A landscape with many valleys, sampled at points; each row gives a point and its height.
From any point a ball rolls to the lowest of the 2 points nearest to it. It stops when none of these is lower. Distance is the straight distance between rows; heights are no part of it.
kisil (h 57.7): [102 142 160 101 140 178 203 136 176 148 110 138 132  79  92 123 135 168
 146 128 100 126 119  84]
vitef (h 44.0): [120 180 129 143 151 121  98 147 135 118 102  98 100 153 174 117 170 113
 157 131 134 129 164 106]
supi (h 16.7): [125  92  79 149 137  99 160  76 105 129 155 148 107  92 103  95  98 164
 110 143 179  62 117 133]
vope (h 31.0): [153 150 128 108 148  81  86 164 134 114 115 127 122 172 144 171 152  98
 169 136  70 173 122 133]
dil (h 49.2): [116 148  91  91 136 132 117 165 144 159  87 164 109 129 108 140 188 143
 170 179  78 116 175 109]
nud (h 60.3): [ 86 175  97 148 165 134  80 145 150 109 155 102  64 100 134 107 146 200
 111 135  52 158  73 154]
rabo (h 22.2): [143 157 105  77 134 130  90 126  85 129 156 140 149 132 174 159 147 116
 127  49 131 178 135 161]
pepup (h 63.9): [ 88 144 202 169 159  89 179 145 131 150 115 100 120 115 168 157 114 218
 130 189 132 101 134 108]
fen (h 19.4): [168  67  96 118  96 162 109 105 107 164 145 177 165 133  94 141 114 130
  84 117 196 103 132 159]
Vezus (h 11.5): [166 115 102 108 102 146  97 127 110 115 174 138 141 131 107 120 106  96
  72  83 106 172  78 166]
vugi (h 25.0): [131 111 161 181 140 107 160 139 159  99 130 126 104 121 117 122 115 158
 113 186  88 110 108 107]
pebe (h 12.0): [130 121 122 169 108 127 145 102 137  75 183 110  92 106  98  66 101 112
  87 133  93 140  78 143]
nipib (h 68.9): [102 119 126 124 163  97 173 128 152 131 126 146 105  81 125 139  97 207
 126 138  82 125 101 113]
tobuv (h 44.3): [179  99 156 127  91 186 111 146 105 148  93 133 187 167 102 131 177  67
 135 143 160 118 157 110]
lal (h 37.6): [131 134 155  89 127 166 113 119 118 166 106 141 173 142 159 179 136 126
 142 108 157 154 149 120]
vureg (h 28.6): [130 167  69 107 139 159  67 140 109 113 142 108  93 113 143  88 177 110
 124  96 116 133 118 146]
solag (h 39.2): [121 197 108 107 119 148  94 135 131 102 107 114 111 149 158  84 182  88
 155 117  84 166 174  94]
zadok (h 51.7): [146 130  93 138 129  55 129  88 138 103 132 165 104 127 113 133 127 170
 165 191  86 111 134 117]
nobok (h 55.4): [101 103 156 201 160 158 156 205 175 127 115  77  93 105 118 114 123 139
 107 116 143 103  85 139]
Giz (h 23.1): [169 101 114  95 107  58 155  67  94  85 134 142 145 152 120 137  78  92
 170 115 186  84 126 141]
rab (h 61.5): [ 98 141 189 146 144 131 183 118 145 133 129 100 126  91 160 123  89 193
 132 143 144 111 135 103]
Maged (h 71.5): [104 155 116 144 138  99 151 144 164 119 125 143  88  74 109 101 154 200
 132 166  73 120 109  93]
Tubi (h 68.0): [136  74 151 125 119 160 210  93 131 148  93 102 124 117 127 133 120 128
 151 116 200  41 128 106]
Sifud (h 38.8): [116 131 163 100 163 143 199 137 135 140  90  88 125 118 157 154 101 122
 168  71 136 116 149  98]
zipas (h 22.7): [158  97 106 104 102  71 134 111 134 153 118 213 142 134  92 189 118 129
 150 146  92 125 115 135]
lafel (h 58.4): [ 94 138 200 183 167 148 193 175 146 141 117  56 117 105 148 133 113 162
 125 116 132 116 117 126]
putun (h 48.4): [ 83  98 120 150 159 117 147 153 100 160 135  74 100 106 160 128 109 166
 111  88 193  99 132 163]
Tig (h 38.0): [138  78 120 116 144 144 122 144 108 152 136 103 135 110 134 164 104 128
 102  66 137 153  90 167]
Kadu (h 17.3): [132 123  69 146 120 113 105 120 140  82 152 129  70  95  97  78 134 124
 120 122  86 125  83 126]
Geper (h 59.3): [ 86 182 114 115 134 175  64 145 123 172 109 140 149 153 151 125 190 134
 136 136 140 152 205 128]
Goso (h 44.9): [154  89  65 124 176  56 143 114  92  87 137  99  80 127 147 125 101 126
 141  71 133 104  74 163]
maro (h 7.0): [132  99 101 150  87 140 102 116 122  82 190 127 127 121  85  92  84 115
  46 111 139 145  79 159]
felos (h 54.0): [118 133 212 195 121 140 134 131 128  85 147  49 156 171 162  89 102  96
  80 146 149 140 134 127]
Pena (h 62.5): [ 87 170  82 116 143 147  71  93 108 179 129 143 139 123 158 114 156 156
 130 129 164 136 189 126]
Lufa (h 18.6): [140 117 151 155 130 127 183 104 134  84 152 116 112  76  92  83  85 159
 100 160  92 108  84 114]
sute (h 66.2): [106 164 148 140 177  66 158 138 130 128 111 115 117  99 162 146 121 210
 134 169  97 129 130 113]
Tupob (h 58.1): [ 94 108 193 171 122 157 150 111 130 135 125  68 148 153 163 105 112 132
  84 156 212  92 126 140]
moso (h 55.9): [109 129 191 200 133 131 121 171 154 116 120  59 136 158 152 114 137 123
 105 150 175 111 126 128]
tid (h 33.3): [123  92 159 109 125 181 155 112 119 150 149 102 165 129 116 169  64 124
  81  70 122 152  66 168]
vodiz (h 50.4): [ 74 166 164 145 155 153 169 180 171 153 100 121 119  99 132 126 176 167
 166 155 149  92 154 108]
zod (h 22.8): [153 145  51  95 107  83  86  60  91 111 153 170 129 143 129 111 131  97
 142 121 119 123 157 139]
Bilez (h 51.8): [110 149 190 137 119 149 126 103 129  98 149  76 159 161 164 121  91 112
  88 115 132 167 130 116]
fos (h 16.8): [173 137 112  86 124 169 112 140  87 128 171 129 151 124 137 132 128  93
  92  34 149 172 114 190]
ton (h 26.4): [158 116 136 100  95 119 132 132 155 133 140 196 158 132  93 169 112  98
 151 143  59 165  91 148]
nupiz (h 28.1): [ 92  89 155 113 126 175 103 120 109 179 132 111 165 131 166 166  90 155
  89 101 192 128 139 141]
rema (h 30.7): [164 154 148  76  89 148 130 141 128 123 126 159 178 140 113 160 129  57
 131 115  73 188 120 153]
tinob (h 17.0): [130 143  49 107 114 101 121  76 118 122 140 164 104 112 122  86 138 142
 155 146 153  89 159 116]
sem (h 48.3): [181 103 127 131 137 101 173 161 143  94 123 131 106 132  95 128 117  54
 172  82  73 125  90 130]
Mef (h 69.8): [124 116 161 162 124 133 207 122 127 141 109 125 112 101 112 101 127 164
 140 160 186  47 132  83]
zole (h 11.3): [143  96  91 143 106  95  86 128 123  91 163 150 130 166  93 127  99 128
  73 142 126 133  91 160]
risot (h 47.3): [151 114  91 131 137  60 145  94 100  69 141 106  99 149 124  87 109 106
 141 115 150  85  95 147]
dasus (h 42.7): [133 131 122 111 145 182 192 138 123 138 114  96 117  95 130 121 124  80
 171  41 140 124 134 106]
Fas (h 39.5): [173 110 126 107 146 118 117 178 121 134 111 142 141 117 115 189 144  97
 140 101 111 154 113 151]
kad (h 23.4): [119  76 124 112 117 134 112  94 109 165 132 144 169 136 130 176 103 163
  98 140 187 110 144 134]
vel (h 71.6): [131  75 150 177 119 153 179 152 143 140 102 130  98  98  72 122 137 145
 121 176 158  66 102 106]
Duf (h 73.6): [ 99 161  91 157 146 118 109 150 162 122 110 139  76  92 126  83 179 162
 160 179 111  97 134 112]
buban (h 23.5): [164 143  95 103 104  91 120  95 122 110 129 175 145 152 130 139 129  75
 161 139 114 132 141 116]
tul (h 45.9): [172 114 142 125 135 151 151 141 132 117 108 103 141 136 114 129 144  56
 156  68 118 122 115 119]
pime (h 59.2): [ 92 165  91 108 101 133  99  78 138 154 144 186 144 130 107  90 139 157
 132 184  87 137 167 121]
paga (h 42.4): [156  91  95 108 142 105  91 136 110 157 139 170 130 131 124 201 118 150
 124 111 121 155 115 165]
pafod (h 48.1): [104 160  94 142 130 126  81 118  96 139 147 103  99 141 190  63 165 120
 127  89 194 120 158 152]
nugim (h 49.4): [161 113 100 140 131  59 149  91 126  73 147 154 109 130  94 120  95 131
 126 161 124  82 112 136]
ribu (h 46.5): [166 108 197 139  84 160 139 137 121 122 107 113 172 192 133 131 140  51
 115 113 131 125 125 109]
savod (h 53.3): [116 143 122  94 136 151 118 168 159 143 119 145 121 124 100 146 163 122
 151 150  52 173 141 129]
Rafan (h 34.1): [132 148 151 121 147 129 158  96 127 105 121 115 141 116 162 128 114 118
 159 109 127 143 153  89]
zut (h 26.9): [113 183 101  92 123 140  64 127 125 122 148 130 130 139 149 125 138 120
 108 107  70 201 133 145]
kuva (h 22.6): [140 138  96 138 142 132 126 126 118  92 118 108  84 116 138  86 154  85
 154  96 109 131  94 124]
motub (h 33.7): [140 112 159 165 128 120 118 171 154  99 135  99 120 144 106 117 131  89
 109 134  93 152  90 137]
Nulo (h 53.4): [126 102 122 110 134 164 195 124 137 140 127 140 113  62  87 133 114 133
 141 100 108 109  96 104]
Nuf (h 33.0): [114 116 172 165 117 106 109 180 171 134  83 146 127 162 113 156 139 137
 127 203 106 125 149 110]
zesu (h 47.0): [120 143 105 130 116  78  91  87 122 133 152 143 143 162 139 139  87 192
  99 158 138 149 151 142]
pag (h 41.3): [146 119 131 121 110 165 114 142 108 159  81 148 159 151 136 146 175  98
 164 141 200 110 201 100]
Zado (h 33.9): [144 145  92 125 162 118  42 173 114 114 100  99  83 133 158 104 197 115
 140 112 110 128 100 148]
pida (h 10.3): [124 106  79 106 152  84 130  82  87 137 129 157 112 117 131 118 108 165
 145 120 179  75 152 123]
vak (h 23.7): [143 111 145  76  94 120 142  98 124 131 147 153 168 141 141 177  74  94
 114  98 133 156 109 143]
tena (h 60.4): [131 112 143 153 112 134 153 104 127 107 117 111 134 138 128  92 108 110
 112 144 201  89 134 114]
Famo (h 36.7): [156 120 151 140 144 140 101 208 132 116 116 115 118 149 117 176 130 107
 102 107  85 176  97 148]
kefos (h 19.3): [ 92 158 130 120 108 175  80 162 141 150 146 117 154 136 124 111 133 141
  86 130  95 203 133 148]
Gidev (h 28.5): [136 109 168  99 102 149 149 105 147 143 165 128 178 123 120 196  64 115
  96 101  85 180  73 139]
Sog (h 43.2): [ 97 136  71 144 159 107 117 108  98 127 143  91  90 101 163  92 139 169
 134 102 191 105 129 157]
gegik (h 15.7): [152 109 105 126  89 132  83 125 108 133 147 167 147 156  92 125 139 102
  92 129 154 131 139 140]
kala (h 54.2): [142 153 137 129 114  79 171  67 128  95 144 168 152 118 120 124  99 161
 150 213  95 111 142  86]
neb (h 61.8): [110 150  77 113 103 159  80 111 117 195 134 183 151 134 104 120 147 152
 125 144 136 152 187 145]
Gog (h 50.3): [167  89 114 125 124 125 167 122 136 107 135 142  96  93  84 115 123  90
 139  98 107 105  89 131]
mosop (h 38.4): [120 136  89 153 167 101  85 153 112 110 118  74  65 118 174 102 175 124
 144 104 158 101 113 155]
nutuz (h 52.5): [125  82 120 171 153 148 137 182 121 130 130  77 103  91 115 113 118 137
  90  80 174 103  95 162]
nuv (h 64.7): [149  82 129 116 155 118 136 126  79 146  98 110 137 138 151 152 107 123
 135  77 210  94 141 152]
deki (h 35.3): [159 153 142  72 109 163 131 123 104 152 112 147 192 155 140 160 141  69
 147  86 128 177 161 130]
loneg (h 28.7): [130 159 134 123 107 114 146  94 138  89 142 132 128 150 126 100 129  88
 161 150 102 135 147  97]
Lumob (h 42.1): [154  78 116 137 169  81 137 158 105 125 134 107  93 133 119 159  97 135
 119  82 129 115  76 172]
mupag (h 30.0): [137 101 134 138 118 118 127 142 166 100 149 151 112 116  91 125 107 129
 105 159  56 145  87 128]
pefi (h 56.9): [ 92 163 132 113 140 162 107 166 174 116 132 114  88 108 118 120 152 161
 121 149  53 174  99 134]
rere (h 10.6): [ 58 142 163 145 100 168 113 138 165 137 161 107 133 115 124 109 113 169
  72 166  93 175 116 123]
soga (h 56.5): [111 166 127 105 106 120 161  45 140 148 163 172 142 104 112 103 105 179
 130 178  98 135 165  91]
gubo (h 52.0): [126 141  67 144 137 138  76 147 103 142 116 138 111 124 149  82 193  97
 140 106 191 114 180 136]
Vome (h 38.2): [144 115 137 136  84 123 100 115 119 137  96 158 157 186 131 127 144  80
 146 174 165 105 191  89]
sak (h 45.0): [140 150 100 100 121 156 108 138 124 159  81 176 158 133 102 134 182 111
 184 167 139 130 203 102]
Tavi (h 44.8): [130 126 103  99 130  59  85  91 117 147 167 162 141 147 136 186  84 168
 128 118 116 174 125 154]
dus (h 18.4): [147 114 113  88 118 119 134  89 124 152 116 190 142 129 116 176 125 136
 169 138 127 125 157 103]
peg (h 46.9): [ 98 159 141 188 174 119 139 170 154 118  85 103  93 134 152 114 163 134
 173 164 149  93 154  98]
muvu (h 19.1): [160 102 125  95  96 124 175  61 116 129 147 153 161 136 106 142  84  83
 132  97 170 103 113 129]
roke (h 48.8): [151 139 205 116  87 146 146 103 128 105 135 116 186 176 153 139  95  66
 108 104 101 158 120 109]
Tib (h 33.1): [123 201 117  70 129 141  84 127 119 129 129 155 148 154 156 135 164 107
 160 112  70 180 168 119]
feg (h 29.7): [109 140 141 161 116 125 136 169 172 110 108 131  97 125  98 118 148 130
 135 218  62 131 132 112]
Lofo (h 18.5): [ 83 136 187 150 107 182 165 113 155 156 146 106 152  84 104 128  99 203
  76 177  90 141  88 111]
lipo (h 55.7): [113 154 116 135 121 187  76 167 119 134 108 130 131 121 136  99 184 101
 118 110 157 161 171 142]
ribuz (h 54.1): [ 68 151 173 138 130 166 182 173 191 160  95 121 144  95 101 104 166 196
 143 177 108  99 127  78]
gefiv (h 35.5): [130 108 169 182 113 107  99 137 133 127  94 133 138 174 125 123 134 116
 127 212 148  89 162  95]
povu (h 66.4): [131  88 133 105 137 133 167 114 108 167 102 142 119 100 133 158 127 138
 158  89 202  67 133 117]
Zurok (h 49.5): [114 174 134 131 125  96  92  95 130  99 173 116 123 137 142 115 107 150
 108 166  94 174 131 128]
Zat (h 62.4): [124 100 149 153 134 109 128 140 115 120 103  86 130 165 150 105 128  92
 121  98 200  88 148 149]
sugap (h 33.2): [ 95 106 176 128 143 156 119 148 138 176 107 107 151 138 150 176 123 143
 114 138 152 135 148 115]
nuvu (h 27.0): [165 153 117  92 132  82  83 150  92 120 127 132 143 163 175 167 146  80
 153  77 104 161 138 151]

For each start below, name the point where the ball stops.
Gog -> pida
ribuz -> rere
Duf -> rere
lal -> maro
pime -> muvu

Call two points neighbours if one is among the 2 nearest of the other. Go from one point of each pair to the other, from neighbour to neighbour, staying as low as possible. Name the highest point that can't be avoided.
rere / pebe -> Zurok
maro / dus -> lal
muvu / maro -> nugim
pida / dus -> buban
